A landscape with many valleys, sampled at points; each row gives a point and its height.
A ball rolls from a point to the lowest of its 2 nearest points, and stops where none of them is lower. Distance is the straight distance between rows; heights are no part of it.
ziru (h 4.37): [103 154 132 130 133 121  90  89  98 148 122 114 159 155 155  37 147 168
  72 138 137 122 116 108 146 119 136 131 104  90 117  90 109 170]
zalam (h 1.24): [145 100 179 138 101  90 122 154 108 118  99 114 136  79 115 124 102 143
 127  68  94 114 119 119 100 165 131 151 138  95 172 140 140 146]
kagel (h 1.32): [105  87  58 144 152 136 185 160 151  94  93 123 128 119  71 198 116  83
 129 129 124 164 162 152 158 129 153 155 141 192 129 163 122 142]
Revu (h 2.26): [129 157 147 135 163 132 122 147 104 170  95 144 112 116 135 116 152 202
 114 154 131  99 116 142 161 167 136 126 138  80 127  89 148 103]
gofi (h 1.49): [116 165 171 140 175 100  98 137 110 164 107 152 102 127 155 115 167 200
 104 179 147 136 107 138 149 176 148 101 134  49 109  57 142 103]
litur (h 4.92): [112 140 159 112  52 141  84  93 116  63 138 132 144 100 121 106 173  81
 151 123 113 149 133 117 145 142 129  72  98 138 138  96 121 165]
bil (h 3.34): [128 150 120 104 174 105  79  76 124 179 146  82 123 173 180 140 156 213
 145 151 143  94  97 116 150  92  93 130 133  72 124 107 125  93]
luvuz (h 3.13): [129 103 156 165 155 119 161 170 146 172 158 121 105 144 126 158  74 123
 118  61 111 102  85 107  73 126  94 170 150 135 128 132 143 116]
mava (h 4.36): [104 169 117 155 162 144 138 133 116 157 170 174 142 151 141  59 134 122
  49 150 184 155 138 123 122 115 130 113 100 164  74  82  74 157]
Mib (h 1.05): [121 162  67 184 149 148 118 101 116 108  57 114 163 134  82 156 116 166
  89 123 125 142 149 128 208  89 150 155 130 119 141 114  94 168]
Pab (h 2.93): [165 143 144  93  84 177 184 124 150 150  92 105 142 166 141  79  68 103
 149 113 133  62 127 138  84 108 171 138 137 118 123 139 181 157]
Silif (h 5.65): [160 146 163 131 105 106 121 113 124 102 130 167 145 110 132 135 112 108
 108  81 160 166 166 141 135 120 181 112 109 105  85 144  40 171]
led (h 0.74): [177 105 145 107 102 103  95 145 122 140 146 115 124  91 127 142 160 120
 181 117  90 108  83 107 120 152  84 109 125 113 194 174 167  81]
torit (h 4.75): [205 148 150 131 110 154 157 151 179 136 150  97  94 180 113 129  95 118
 165 149 141  92 115 143  97  64 159 115 139 102 122  98 151 125]
Vose (h 5.08): [143 168 140 158 139 150 136 145 122 122 134 190 132 127 129  90 126 133
  63 148 183 157 152 143 147 136 170  99 109 133  73  94  55 173]
rolid (h 6.84): [ 81  90 106 149 165 111 149 161 131 153 111  88 125 146 105  90 107 152
  91 131  97  88 102 116  74 166 127 166 160 159 155 112 164 159]
zelug (h 2.92): [132  88 154 104 123 144 169 202 128 104 108 180  80  49  92 126 164  98
 139 152 126 148 141 175 119 214 141  98 118 159 135 153 148 103]
Munul (h 5.32): [167 126 146 114 111  25  89 115 109 114 134 152 143  75 121 134 159 161
  96 144 147 159 133 130 153 175 154 141 122  92 147 140  63 144]
gazaf (h 3.65): [143 159 145  98 117 130  81  55 100 116 138 116 157 148 193 106 156 157
 121 166 159 140 149 122 174 100 135  87 117  90  90 107  86 133]
Mibi (h 3.50): [131 117 121 157 110 170 176 177 140 121 120 142 140 143  92  89 111  68
 114 114 120 127 133 143 112 130 152 141 125 178 119 132 153 161]
Birog (h 2.45): [109 144 160 105  79 128 140  90 111 103  68 112 174 131 140 108  68 129
 118  84 116 115 161 125 119 117 159 146 133  93 130 116 137 185]
falu (h 2.27): [138  98  90 150 127 132 186 175 152  93  83 105 116 134  63 178 109  91
 121 151 121 138 165 173 134 129 184 142 155 170 120 134 148 172]
kibam (h 4.16): [131 155 103 123 134 165  90 128 140 165 190 147  99 144 143  63 200 131
 152 172 142 109  86 111 134 104 103  88 106 141 123 111 147  82]
Rivoz (h 5.59): [184 120 182 142 134  73 123 160 124 155 154 183 116  96 134 149 134 144
  86 128 161 150 117 135 120 168 150 116 120  95 114 123  73 129]
buru (h 5.24): [180 108 120 146 169  79 119 113 156 162 181  88 128 163 133 178 109 163
 114 121 132 129 119 112 130  67 100 165 147 105 135 150  77 118]
nibe (h 3.11): [156 155 138 118 119 196 166 152 142 125 157 145  95 151 147 128  95  82
 184 107 141 111 134 164 103  82 109 105 120 152 102 153 152  82]
Tavu (h 4.84): [180 126 180 152 114 114 118 153 143 157 153 105 119 160 110 121 101 151
 112 128 127 105 108 119 101 104 160 112 142  76 134  72 119 171]
fes (h 4.98): [139 145 125 102  90  97 104 111 107 119 137 155 160  88 138  65 149 119
 100 137 145 151 149 125 149 153 145 125 108 152 128 166  92 148]
gur (h 4.02): [121 120 110 118 132 131 104  89 149 173 184  88 111 214 171  83 124 164
 138 102 148  85  70  66  95  58  96 126 135  92 127  97 132 127]
Firep (h 5.13): [202 129 151 118  85  84  83 103 138 115 139 104 148 120 127 130 134 122
 137  99 136 137 120 124 152 109 145 107 120  86 144 147  84 157]
giz (h 0.89): [ 63 109 111 123 102  88 119 132 108  85 145 157 150  80 103 103 150  94
 112 143 117 163 154 125 115 166 120 145 127 176 142 124 115 159]
neta (h 5.51): [109 103  81 137 189 167 150 174 144 180 136  99  85 165 105 126 145 156
 136 169 113  95 102 141 117 115 104 137 148 153 139 106 201  88]
samo (h 1.14): [138 100  71 135 146 118 174 140 141 147 160 118 149 140 127 129 108  74
 136 107 112 124 133 130 109 105  94 187 134 186 136 206 127 105]
peva (h 5.60): [100 147 143 127 148  70 142 142  80 152  75 168 135  80 143 106 157 190
  62 131 168 150 155 146 137 227 158 162 138  96 127 126 102 143]
poge (h 6.01): [ 84 121 120 103 138 106 156 129  97 128  95 145 133 106 150 108 143 126
 111 169 130 149 177 161 120 194 151 134 155 156 120 159 131 126]
maz (h 2.61): [ 93 105  90 122 127  84 121 100 119  76 100 135 169  88 114 178 118 106
 136  96 115 175 177 136 152 139 137 170 137 155 142 191  85 145]
Fum (h 1.77): [ 75 120 107 111  93 110 141 168 123 108 133 160 120  77  80  63 174 103
 105 166 126 148 141 130 106 186 121 138 123 189 142 109 150 160]
lem (h 4.43): [158  97 143 164 126 161 160 197 145 132 163 158 103 111  73 157 120  78
 130  82 121 139 102 127 136 124  96 125 112 166 134 125 143 110]
Fena (h 4.52): [107 121  71 150 189 137 150 125 126 152 156 128 130 166 135 153 132 120
  97 164 140 146 154 150 136  93 116 150 135 176  99 120 102 116]
tagat (h 6.23): [118  93 152 103 138  88 153 134 119 125 115 138 127 129 156 163 127 114
 131 151 128 140 176 153  78 158 164 129 152 155 117 169 123 135]
Kedo (h 4.17): [106 163 158  83 107 157  88  53  96 128 109 103 154 167 192  77 123 157
 134 149 154 123 147 106 160 102 139  71 103  78 102  84 126 147]
gefa (h 4.44): [169 129 151 158 134 115 162 114 170 141 140  95 135 192 120 191  56 127
 125 121 140 108 131 122  92  68 147 156 166  99 111  92 119 164]
vuniv (h 5.12): [ 83 132 169 101  71 142  88 123 116  65 146 148 112  73 109 120 182  80
 164 137 104 164 134 130 129 165 108  77  86 156 123 104 154 124]
pama (h 2.81): [129 114 180  91 115 127 114 139 123 137  97 112 113 108 151 124 127 141
 183 146  96  95 124 135  85 163 141 102 136 104 147 128 184  98]
fabir (h 1.09): [126 130 163 106 107  71 117 139 103 155 168 180 119  86 158  60 161 120
 100 120 134 132 102 111  96 209 114 128 111 136 135 146 123 117]
kegon (h 6.26): [ 51 118 104 141 166 147 142  93 147 143 111  88 146 191 147 104  81 134
 113 132 114 107 126 106  64 103 135 161 157 143 104  77 158 164]
pemod (h 6.79): [160 135 114 123 145 130  94 139 125 143 117 105 107 112 130 173 180 170
 170 168 112 123  98 130 172 129  92 103 138  87 161 131 164  50]
Biso (h 3.91): [ 70 137 100 115 135 135 127  88 108 142 103 110 172 156 147   5 120 150
  79 127 128 112 125  87 100 114 131 132 123 111 135 107 140 194]
dib (h 2.96): [164 145 145  98 139 111  84  84 132 135 180 121 116 167 167 117 172 152
 134 184 182 145 137 140 138  91 133  71 119  84  92 108  86 109]
sumis (h 5.79): [197 132 204 128 107  88 103 151 126 115 140 175 108  98 130 171 108 135
 121 101 169 164 146 156 134 146 182  98 120  71  99 137  53 150]
bapu (h 5.11): [125 121 140 101  94  77 126 119 104 111 109 127 163  80 128  70 131 145
 103 123 122 128 145 118 118 170 145 150 130 120 160 156 101 180]
tubu (h 5.85): [175 144 122 131 115 175 114 136 150  99 134 148  92 121 120 142 154 114
 161 175 142 139 144 169 164 107 142  77 116 110 102 128 108 102]
goz (h 2.17): [ 87  92  63 171 149 128 187 162 120 102  92 121 139 106  65 170 109 117
  84 114 114 155 154 132 158 157 129 189 143 197 146 144 108 165]
fon (h 5.83): [101 181  89 172 200 198 145 124 119 165 118 134 126 174 134 149  98 159
 104 136 162 133 148 142 167  66 110 153 131 126  78 101 111 110]
lomu (h 3.14): [ 44 106  86 120 140  93  91 115 113 140 173 173 114  98 141  86 184 138
 101 132 102 150  69  72 142 191  71 140 100 173 153 117 156  82]
Rokul (h 0.85): [165 128 154 117  87 109  92 147  96 136 110 124 151  65 133 105 153 137
 149  83 106 102  87 115 139 169  94 123 103 101 186 170 145  98]
Gino (h 1.66): [ 77  69 102 119 138  86 122 145 134 110 168 144 115  94  97 143 159  99
 124 137  84 160 109 109 106 174  72 163 124 191 153 138 147 105]
fuz (h 6.08): [ 78 117 130 154 169 115 140 133 102 114 135 180 129 107 137 169 122 118
  83 139 145 192 172 140 127 166 127 139 124 169  86 110  76 126]
fenu (h 4.59): [ 76 122 101 122 176 160  94 105 158 182 188 101 112 213 171  97 133 170
 136 134 148  80  83  80  92  74 123 112 135 102 110  55 132 125]
gofa (h 6.83): [137 125 114 103 129  90  74 106 114 125 136 109 123 112 149 168 205 150
 170 168 104 133  98 108 166 154  85  91 122 105 172 139 158  69]
gupe (h 5.04): [203 124 165 154 109 102  94 133 134 141 169 124 141 132 117 109 129 145
  95 107 133 117 105 104 138 117 139 117 117  87 145 104  86 158]
kadi (h 5.05): [130 129 127 181 150 164 131 158 150 161 173 110 112 171 107 152 105 131
 136  90 117 104  66  95 121  74  79 141 130 127 127  74 145 114]
tak (h 4.73): [151 177 157 116  64 169  93  89  86 109  93 122 172 103 153  84 136 128
 147  63 121 111 107 112 178 125 115  81  83  92 143 140 122 143]
pufa (h 2.15): [108 138 161 123  75 111 141  88 125  73  55  83 167 132  85 129  63 140
 119  87 112 109 156 117 110 122 157 167 153  79 144  92 144 220]
funo (h 1.92): [ 55 137  94 143 117 110 102 100 110  90 144 145 159 102 112 106 158 122
  93 149 122 172 137 105 147 140 106 147 118 168 130  95 112 158]
Kolab (h 3.62): [126 104 132 136 113 100  72 128 133 151 192 133 107 127 126 113 181 141
 132 122 109 116  48  72 123 148  82 100 110 122 166 102 139 104]
Semo (h 4.07): [153 134 112 124 119 193 126 143 163 111 200 139  84 152 121 119 173  87
 156 169 148 141 114 147 124  78  94  83 104 171 102 110 130  85]
tun (h 1.87): [138  99 181 116  72 118 124 132 165 114 103  72 132 132 102 124  85 101
 176 104  75  85 108 115  70 136 159 128 148 105 172 100 198 170]
vezoz (h 4.40): [138 156  96 123 126 178 110 133 137 125 180 165  92 117 135  75 187 108
 146 174 147 134 105 136 157 130  85  79  75 163 111 121 128  74]
noke (h 2.59): [128 145 133 134 143 126 109 126 106 170 102 123 138 121 143  80 162 178
 108 131 106  94  99 112 133 158 123 140 124 104 158 130 151 109]
zeg (h 1.78): [129 130 170 131 112 120 132 159 113 142 162 157 124 106 138  75 140 110
 107 120 128 131 117 109  91 156 127 113 121 144 118 111 131 141]
vapu (h 2.80): [169 148 142 127 101 191 184 146 149 141 123 142 142 148 141 110  72  55
 163  57 149  96 137 143 101  92 123 137 125 135 110 176 163 111]
rog (h 1.86): [124  57 108 134 160 101 145 157 152 127 191 123 104 131 101 187 137  89
 129 149  90 166 113 128 103 126  73 150 131 194 148 150 137 103]
rez (h 1.52): [164  96 195 111  94  97 110 145 138 125 106  76 134 101 112 145  77 132
 158  81  84 101 116 120  80 144 143 132 143  77 184 134 169 149]
Gom (h 2.99): [119 138  89 111 107 151 187 117 128 114  97 137 170 137 142  70  88  57
 119  86 131 109 156 131  99 110 148 150 134 180 136 204 149 154]
vana (h 1.82): [101  84 156  97 141  49  93 119 130 162 150 135 110 139 182  91 171 176
 118 121 120 103  59  76  72 175 115 103 153  81 161 124 155  87]
fuzon (h 5.42): [ 96  93 101 158 166 167 133 178 158 162 157  93  80 165  95 138 129 145
 141 132  93  97  59 109 110  89 105 140 148 143 146  78 189 111]
rala (h 4.18): [123  99 137 157 107 163 151 157 166 118 176 135 113 143  84 125 123  58
 136  80  86 129  91 108 103 106  86 132 121 171 141 111 166 127]
tisif (h 4.96): [188 149 131 104 128 168 144 159 153 170 140  83  98 167 118 107 111 164
 183 154 139  53 113 141 102  87 143 122 144  99 144 123 177 101]
Bati (h 3.85): [127 112 127 162 123 143 123 165 140 113 132 122 119 137  80 137 153 127
 122 170 106 140 123 145 144 132 141 121 142 140 122  70 142 145]
gog (h 2.36): [ 92 120  98 130 156 102 122 115  89 112  76 144 144  70 132 174 137 144
 126 114 106 157 156 135 174 176 123 173 126 149 140 180 100 103]
Kop (h 3.06): [164 146 139  82 124 136  94  84 109 128 107  84 125 138 172 189 127 169
 191 141 126 106 142 127 148 104 125 110 136  78 149 154 142  76]
Nazet (h 1.48): [143 147  80 171 118 138 144 109 158 104  72  83 170 143  61 154 100 148
 100 120 118 116 146 133 169  88 162 160 148 112 147 114 124 192]
falon (h 4.69): [159 158 162  95  83 145  90  85  93 121  88  95 150 134 164  95 150 154
 164 112 118  89 111 122 166 130 125  79  95  88 142 128 141 126]
kavep (h 3.17): [141 138  86 140 114 181 207 161 138 121  97 151 139 132 111  92 101  59
 117  85 149 122 154 140 121 120 152 134 123 174 116 202 145 148]
nepes (h 6.09): [156 162 105 157 147 202 122 145 150 109 143 122  91 151 102 168 141 129
 163 164 144 128 128 162 185  68 125 108 121 120  98  93 116  95]
ruven (h 1.00): [138 117 161 145 111  76  93 145 101 128 117 140 134  63 115 135 126 156
 114  73 105 132  97 111 140 192  97 152 119  99 183 144 120 134]
Getim (h 4.68): [143 155 149 109 117 141 104 110 105 138 103 109 145 128 141  51 142 172
 107 158 142 105 133 139 140 134 168 102 116  88 128  96 124 164]
Mon (h 2.89): [ 91 113  97 111 107  80  98 123 112 131 163 146 134  76 127  66 171 139
 117 115 111 123  81  86 134 192  88 159 104 162 179 149 147 118]
zar (h 5.47): [103 175 117 173 169 211 173 141 108 152 126 150 115 148 144 154  80 127
 110  97 144 132 126 123 153  83 102 148 120 148  86 108 124 108]
kun (h 2.77): [106 132 127 124 114  78  84 119 103 138 120 134 143  86 127  49 201 170
 111 135 104 118  86 105 141 191 109 144 126 116 171 112 144 134]
Kam (h 1.89): [140 137  85 138 156 139 133 143 135 113  96 168 106  99 105 178 143 135
 140 152 146 158 144 171 199 132 163 128 112 144  96 165  78  99]
pizod (h 5.57): [162 107 118 129 104  86 112 149 136 119 123 141 146  92  85 158 130 102
 138 116 125 153 149 140 156 133 157 136 127 136 150 159  87 152]
Zavi (h 3.67): [113 151 128 147 164 116 140 116  98 177 161 162 156 151 174  69  97 142
  44 111 160 131 129 103  99 123 121 148 118 144  85 123  78 162]
Rezi (h 2.79): [106 120 120 114 102  97 120  70 125  66  80 107 180 113 136 172  88  89
 162  65 109 162 171 130 147 105 135 147 131 127 140 194 105 156]
dugeg (h 5.45): [123 137 116 143 128  64 105 130  92 135 109 148 155  77 122 107 156 183
  71 143 141 153 140 123 170 189 137 163 129 114 138 122  86 149]
reg (h 4.74): [134 115  96 171 142 179 181 173 139 118 133 168 110 115  86 164 120  81
 113 100 135 156 134 155 163 123 111 150 106 194 114 149 122 114]
Befit (h 2.34): [164 124 166 124 101 130 142 141 129 134 138 133 139 132 139  93 105 101
 128  91 125 116 124 122  98 118 144 129 117 128 132 147 130 149]
fis (h 5.40): [ 52 120 137  79 111  92  74  58  94 109 128 110 140 130 185  65 174 155
 123 142 116 128 103  92 103 155 122 106 125 114 133 107 139 142]
ripo (h 3.88): [109 121 121 136 126 132  89 134 142 156 200 124  91 161 137 113 199 142
 149 150 133 109  74  83 133 112  82  84 115 126 137 100 138  80]
Deva (h 0.53): [136 183  89 161 144 176  99 107  98 141  74 122 156 118 123 126 132 173
  91 118 129 118 134 123 218 106 132 135 109 106 119 113 101 130]
leb (h 6.55): [120 125 127 155 162 158 133 150 147 112 147 140  85 139 108 203 144 130
 138 180 133 155 159 166 144 103 125 109 136 132  90  80 109  94]
Lovur (h 1.53): [118 100 109 130 190 139 172 153 114 152 127 150 104 116 153 201  99 133
 131 101 132 145 151 146 138 139  90 171 146 172 108 203 115  60]
penud (h 2.09): [104 111 134 144 164 157 163 145 125 125 136 138 113 127 158 216  75 102
 161  65 107 142 145 152 119 104  83 157 138 160 117 174 134  71]
saguv (h 5.19): [143 149  86 112 178 189 154 181 145 178 141  86  80 166 110 118 141 162
 183 183 146  73 117 159 118  86 114 134 149 120 138 114 191  74]
kunam (h 2.72): [ 78 153  52 143 140 130 112 103  97 114 124 140 181 109 108  59 128 120
  66 134 135 163 138  90 158 122 100 146 109 176 131 133 110 150]
fik (h 5.84): [101 135 117 146 137 149 163 104 123 131  55  89 147 147 127 160  59 143
 105 100 108 101 147 132 124 117 143 181 155 119 128 145 145 161]
niso (h 2.78): [155 118 135  98 122 131 154 169 127 100 100 184  70  65 126 151 156 108
 156 178 141 146 144 200 132 195 148  87 122 129 114 190 120  74]
vod (h 5.46): [ 68 122 127 142 194 147 114 116 164 184 169 119 108 202 155 122 124 159
 114 167 150 109 117 123  80  92 142 124 142 115  84  43 134 134]
mev (h 5.68): [170 152 131 149 106 128 108  94 127 107  82 119 164 115 119 176  99 148
 112  62 122 122 128 112 193  88 135 159 119  89 142 165  85 152]
rataf (h 2.76): [108 135 123 109  90 126 156  87 124  96  89 111 188 128 149  78  76  94
 105  72 129 133 148 112 101 113 129 147 125 128 128 175 136 181]
Novi (h 2.83): [141 102 177 153 162 131 176 179 125 155 128 149 109 133 138 182  68 110
 129  59 126 120 136 136  79 144 120 154 137 136 126 155 132 118]
gud (h 2.35): [109 111 168  97 105 154 130 142 144 132  92  87 118 137 125 149  87 123
 190 128  74  79 120 126  84 140 140 123 136 126 156 104 203 127]
Vimam (h 4.45): [213 134 142 147  99 148 169 149 194 133 169 117 118 182 109 146  92  94
 141 131 172 109 134 145  90  49 169 111 144 105 100 104 112 160]
Taz (h 5.20): [151 165 143 118  71 181 157 141 129  89 100 171 148 109 132  61 110  88
 123 119 157 130 158 159 131 133 178  82 107 137  93 141 115 168]
tipil (h 2.87): [ 97  94  56 179 191 127 174 161 117 145 139 144 119 107  85 178 112 119
  73 114 128 153 128 129 165 161  91 193 132 202 135 145 116 123]
gal (h 6.28): [114 165  97 159 209 182 131 126 138 161 159 103  92 186 138 183 108 178
 139 151 165 124 150 149 159  66 108 149 149 114  92  89 129  79]
Turi (h 3.12): [134 107 118 153 117 155 158 179 148  88 100 125 107 133  63 178 122 116
 140 162 108 140 152 158 147 118 164 112 147 141 120  96 150 152]
Des (h 3.46): [ 93 138  71 112 131 155 153  92 139 140 117  94 173 173 137  14 107 107
 102 138 125  97 117  91  83  80 137 114 130 149 131 124 166 168]
gaz (h 5.09): [118 150 121 164 158 215 182 172 110 125 134 181  88 121 117 158  98 105
 132 100 156 131 128 149 158 113  98 130 111 169  91 135 123  91]
Lepe (h 2.38): [110 118 153 107  92 114 147 182 111 118 129 176  99  67 103  69 173  97
 112 151 135 141 131 149  95 214 147 113 114 175 130 122 151 127]
deda (h 2.64): [122 147 155 117 179 111  94 110 128 184 140 128 103 161 183 130 152 206
 130 170 160 110 119 125 124 130 126 114 127  50 107  67 130  91]
Sus (h 0.44): [119  67 173 104  94 104  97 139 136 113 164 112 109 106 125 150 162 100
 173 110  78 128  83  86  83 158  86  87 135 122 181 144 173 104]
Siba (h 3.26): [152 120 117 143 120 149 151 117 166  87 120 131 134 135 111 201  86  66
 173  91 134 153 152 146 143  78 140 127 127 137 115 163 119 131]
rit (h 5.21): [190 107 149  85  88  44  69  86 125 105 150 116 157 107 144 124 155 127
 120 130 131 162 145 122 144 141 143 114 107  94 151 162  69 150]
Vofav (h 1.26): [140 118 112 103 154 118 109  96 137 128 165 119 113 145 156 175 168 111
 167 179 127 158 150 143 136 103  94 109 132 149 117 155 114  79]
veful (h 6.64): [ 35  87 114 130 168 133 157 140 143 146 104  89 129 166 122 124 103 135
 107 156 105  93 124 134  53 158 143 169 165 168 132  78 181 162]
tapeb (h 3.66): [ 96 106  57 156 197 140 155 150 115 155 128 155 116 124 120 160 137 128
 105 158 130 170 136 143 165 147  97 174 123 191 111 127 114  92]
Pomu (h 6.42): [109 102 143 114 142  85 135 106 131 115 132  93 138 154 155 176 101 112
 140 144 103 143 158 143  83 122 140 141 158 136 121 136 122 141]
keni (h 2.37): [ 93 111 145  90 151  89 102 120 124 167 123 120 109 136 170 115 179 183
 149 167 118 107  81 106  87 160 120 109 150  82 156 113 179  86]
nulog (h 5.22): [121 106 128 129  91  59 136 154 112  99  77 120 156  68  69 112 124 150
 112 119 122 120 155 134 113 182 151 166 150 112 180 137 106 197]
Simi (h 5.37): [108 127 169  85  96 153 102 125 133  78 147 160  83  89 147 117 184  93
 168 168 103 150 122 152 119 177 109  63  99 134 111 125 159  65]
zozi (h 4.79): [122 153 171 115  53 127  80  83  85  89 127 133 170 108 138  79 152 108
 134  84 135 143 121  96 150 133 121  76  85 105 129 111 114 162]
dini (h 3.57): [173 137 128 150 104 147 153 122 183  87  91 121 135 149  92 192  98  82
 162 108 144 135 149 154 144  68 190 119 139 107  90 137 125 159]
fizi (h 3.21): [100 144  79 147 161 107 128 102 100 157 138 133 171 133 129  64 106 158
  40 118 145 133 116  94 134 122  97 176 116 153 135 136  78 159]
rad (h 5.61): [150 149 150 111 121 170 121 126 128  80 123 156  70 102 152 146 167 110
 182 180 124 131 132 183 134 154 113  54 115 112 109 119 137  74]
nelep (h 7.01): [118  99 137 144 170 119 146 138 145 104 132 140 108 134 117 241 100 111
 126 148 121 174 165 169 118 116 137 128 155 151  96 105 112 119]
Leva (h 6.72): [157 155 108 124 172 147 118 152 121 157  89 115  89 115 127 187 168 204
 151 180 126 113 127 156 184 124 120 124 148  79 142 124 165  55]
Bosin (h 5.03): [145 171 107  94  92 169 132 116 109  93  74 139 146 112 133  52 146 118
 131 167 146 114 164 164 151 131 184  89 109 136 121 150 119 154]
fugo (h 4.76): [160 138 148 170 138 148 143 135 157 145 165 110 114 181 124 179  79 122
 135 101 134 112 114 117 115  65 106 140 139 111 108  83 122 130]
Nafe (h 5.41): [191  98 161 114 144  66 127 126 159 166 163  92 119 154 149 199  95 155
 135 111 138 131 133 116  93  84 124 146 161  81 132 154  85 120]
feni (h 5.44): [160 152 179 127  67 139 142 122 142  80 118 163 148 117 119 111  94  87
 110 101 164 156 170 138 122 110 181  95 111 108  93 110  80 184]
muk (h 3.89): [105 115 136 168 102 153 149 153 143 121 135 129 137 147  85 103 101  84
 104  92 102 116  93 107 102 120 114 140 124 154 134  88 164 167]
raso (h 5.31): [144 108 138 105  96 100 143 164 119 116  77  96 135 104  89 117 127 132
 131 147 114 114 155 159 107 173 175 136 152 131 159 155 145 175]
visav (h 4.05): [187 130 161 157 112 133 166 137 183 119 139 120 129 183 113 203  72  84
 138 112 160 127 148 143  96  67 188 138 147  99  88 100 120 165]
gili (h 5.48): [173 104 135 136 111  78 140 176 145 120 126 129 136 109  68 136 141 119
 104 152 123 148 146 151 112 157 179 129 144 125 153 136 112 180]
Simel (h 6.59): [145 172 107 137 189 160 112 144 122 165 127 111  98 164 129 189 132 210
 160 150 159 114 129 139 165  88 114 142 154  76 120 117 134  53]
kirik (h 5.75): [140 129 116 135 132 130 145 107 117 120  71 118 156 125 128 153  94 141
 127  91 112 121 154 139 153 113 158 154 138 124 130 168 119 145]
gipaf (h 4.66): [120 159 100 141 112 166 110 122 117 114 155 164 137 118 115  83 160 109
 115 153 140 146 119 118 167 136 110 104  82 164 115 115 126 114]
zir (h 5.98): [ 53 121 110 133 140 153 156  86 131 115  62  76 168 157 121 126  53 130
 118 118  94  94 145  96  91 118 128 177 158 137 125 105 178 171]
kepu (h 2.19): [122 132 137 107 129 144 114  80 143 106 154  97 117 162 174 185 115 108
 188 129 126 139 150 135 131  82 102 111 130 135 108 139 131  90]
Kenab (h 1.13): [113 173  93 148 147 177 117 108  98 107  77 152 132  94 126 171 140 159
 133 138 126 143 141 147 226 118 129 128 109 128 106 144  96  98]
saru (h 4.42): [145 137 140 152 120 139 100 130 152 128 145 101 119 161 106 120 137 136
 125 168 123 120 122 128 131 100 152 102 130 106 119  64 131 148]
somav (h 6.63): [ 62 102 123 143 156 114 135 121 120  91 128 146 122 118 124 212 135 112
 106 169 118 195 186 148 131 150 128 139 143 174  96 102 100 136]
nis (h 2.66): [165 138 174 112 101 156 167 135 152 132 120 126 124 154 146 123  69  81
 160  82 138  97 137 143  79 105 154 118 130 119 115 144 157 146]
gabov (h 5.64): [160 146 105 138 107 119  95 111 126 102 112 141 152 104  93 156 123 109
 135  85 131 159 140 119 194 100 152 141 103 124 134 162  72 144]
nanut (h 0.92): [149 112  43 138 133 110 145 114 136 144 152 121 161 119 107  94 107 101
  93 116 124 122 122 116 145 124 100 188 111 195 162 210 106 129]
Vapam (h 2.03): [118 106  92 137 172 101 154 143 117 142 103 139 126 103 131 189 124 139
 113 116 117 141 153 151 137 157 130 173 141 162 137 199 114 106]
gosez (h 3.55): [168 129 143 105  97 184 137 136 173 105 189 108  85 166 117 136 133  67
 186 142 137 119 127 143 102  67 113  78 124 150 118 130 152  87]
voda (h 2.97): [123 130 134 123 104 130 128  71 140  84 113 105 173 145 142 174  81  74
 159  82 118 147 157 112 140  81 118 136 132 118 126 150 131 139]
paful (h 5.54): [111 147 141 148 125 139 140 147 108 115 114 169 132 103 122 125 133 127
  90 143 157 154 164 147 137 158 165 120 124 144  91 128  83 159]
sinod (h 4.89): [154 164 119 102 106 169 134 106 130 123  95 107 143 139 137  64 125 133
 143 147 133  98 150 144 148 105 156 106 112 112 122 136 148 149]
Bos (h 3.15): [139 138 104 126 117 154 179 119 154 160 118 101 156 190 134  49  80  98
 120 104 125  76 105 108  81  84 130 143 138 132 130 136 167 160]
ped (h 3.05): [ 92 116 163 104 153 127 128 154 111 161 109 140  83 109 166 122 145 150
 151 171 110 110  99 133  91 179 125 109 150 119 134 119 191  78]
zulor (h 1.84): [109 142 102 144  90 141 139  99 156  76  47  73 179 139  73 120  74 127
 105 112 113 115 153 114 130 102 153 163 163 114 150  95 160 218]
zesa (h 2.74): [125 145 152  99 118 155  97  67 125 102 132  87 116 153 156 216 112 122
 217 123 127 113 140 119 146  84 100  80 119  88 118 125 144  90]
peku (h 3.41): [ 53  81 111 118 126  94  69 114 134 129 168 149 110 121 132  95 207 149
 128 116  89 122  34  65 105 180  87 101 134 142 170 104 158  82]
dem (h 1.46): [137 107 175  94 116  39 100 120 118 153 170 163 121 102 175  78 175 149
 116 120 130 127  75  72  89 194 110 115 126  95 154 140 128 101]
makal (h 1.38): [156  83 113 136 143 106 151 169 141 152 175 133 120 115 119 169 121  87
 155  93 103 139 110 123 115 130  82 163 123 172 162 191 136  81]
ged (h 5.16): [ 98 137 139  81 101  90  91  77  95 108 130 135 154  99 172  58 168 135
 125 151 125 151 140 115 128 161 123 102 108 126 127 139 122 137]
Nemes (h 5.81): [ 78 115 147  99 139  74 149 117  81 143  69 137 147 100 153 110 131 171
 104 144 140 138 176 150  99 202 160 163 150 122 130 156 124 147]
fute (h 2.40): [156 126 105 121 147 135 167 175 136 125 105 182  89  84 123 168 132 123
 152 135 155 140 143 171 153 160 156 123 123 139  94 207  86  83]
damiv (h 2.16): [173 144 130  93 150 125 107 113 140 135 179 117  87 151 159 130 181 141
 168 204 157 125 134 154 123  93 109  92 133 106 113 131 114  68]
fegol (h 4.86): [152 150 115 105  93 121  89  98 133 112 169 159 144 107 131  93 170 103
 132 160 145 151 147 131 161 132 124  96 100 153 122 153  89 123]
ras (h 1.02): [ 72  75 151 116 116  86 100 128 108 103 139 126 122  91 127 136 162 121
 151 124  81 143 107 102  89 171  91 122 134 147 166 127 169 107]
Kedaz (h 2.49): [114 121 143 141 141 158 190 136 129 134 108 142 136 140 150 182  50  89
 143  45 126 121 148 137 105 110 119 170 136 140 109 170 149 112]
Siru (h 5.43): [178 134 161 135 119  34 103 146 118 141 160 182 114  69 118 154 162 151
  82 146 145 164 115 124 155 194 134 129 136  95 150 116  91 119]
nese (h 5.00): [153 130  99 152 177 113 139 128 142 165 154 103 135 168 133 138 117 148
 102 147 143 117 128 140 125  84 127 158 142 137 121 121 103 130]
kodo (h 3.68): [126 133 110  91 145 111  76  71 121 177 175  72 122 197 197 110 161 189
 163 134 148  87  83  78 116  77  90 120 137  88 140 126 136  98]
tadog (h 4.53): [123 165 189  84  88 168  87  64  96 131  91  99 123 151 183 105 106 177
 157 130 123  88 114 100 160 125 143  80 101  70 103  77 141 132]

For each start below, name the point where the ball stops.
rit -> kagel
pama -> Sus
nelep -> Vofav
gal -> Deva
veful -> gofi
nulog -> gofi
somav -> giz
rolid -> gofi
ged -> gofi
kavep -> Deva

Call two points neighbours if one is among the 2 nearest of the other. Go from one point of each pair to the other, from neighbour to neighbour, staying as low as possible. Name the highest point that can't be avoided.
Munul and nanut -> sumis
fabir and nanut -> ped
Munul and visav -> Nafe
fabir and gofi -> vezoz
giz and Deva -> zelug
Sus and nanut -> rog
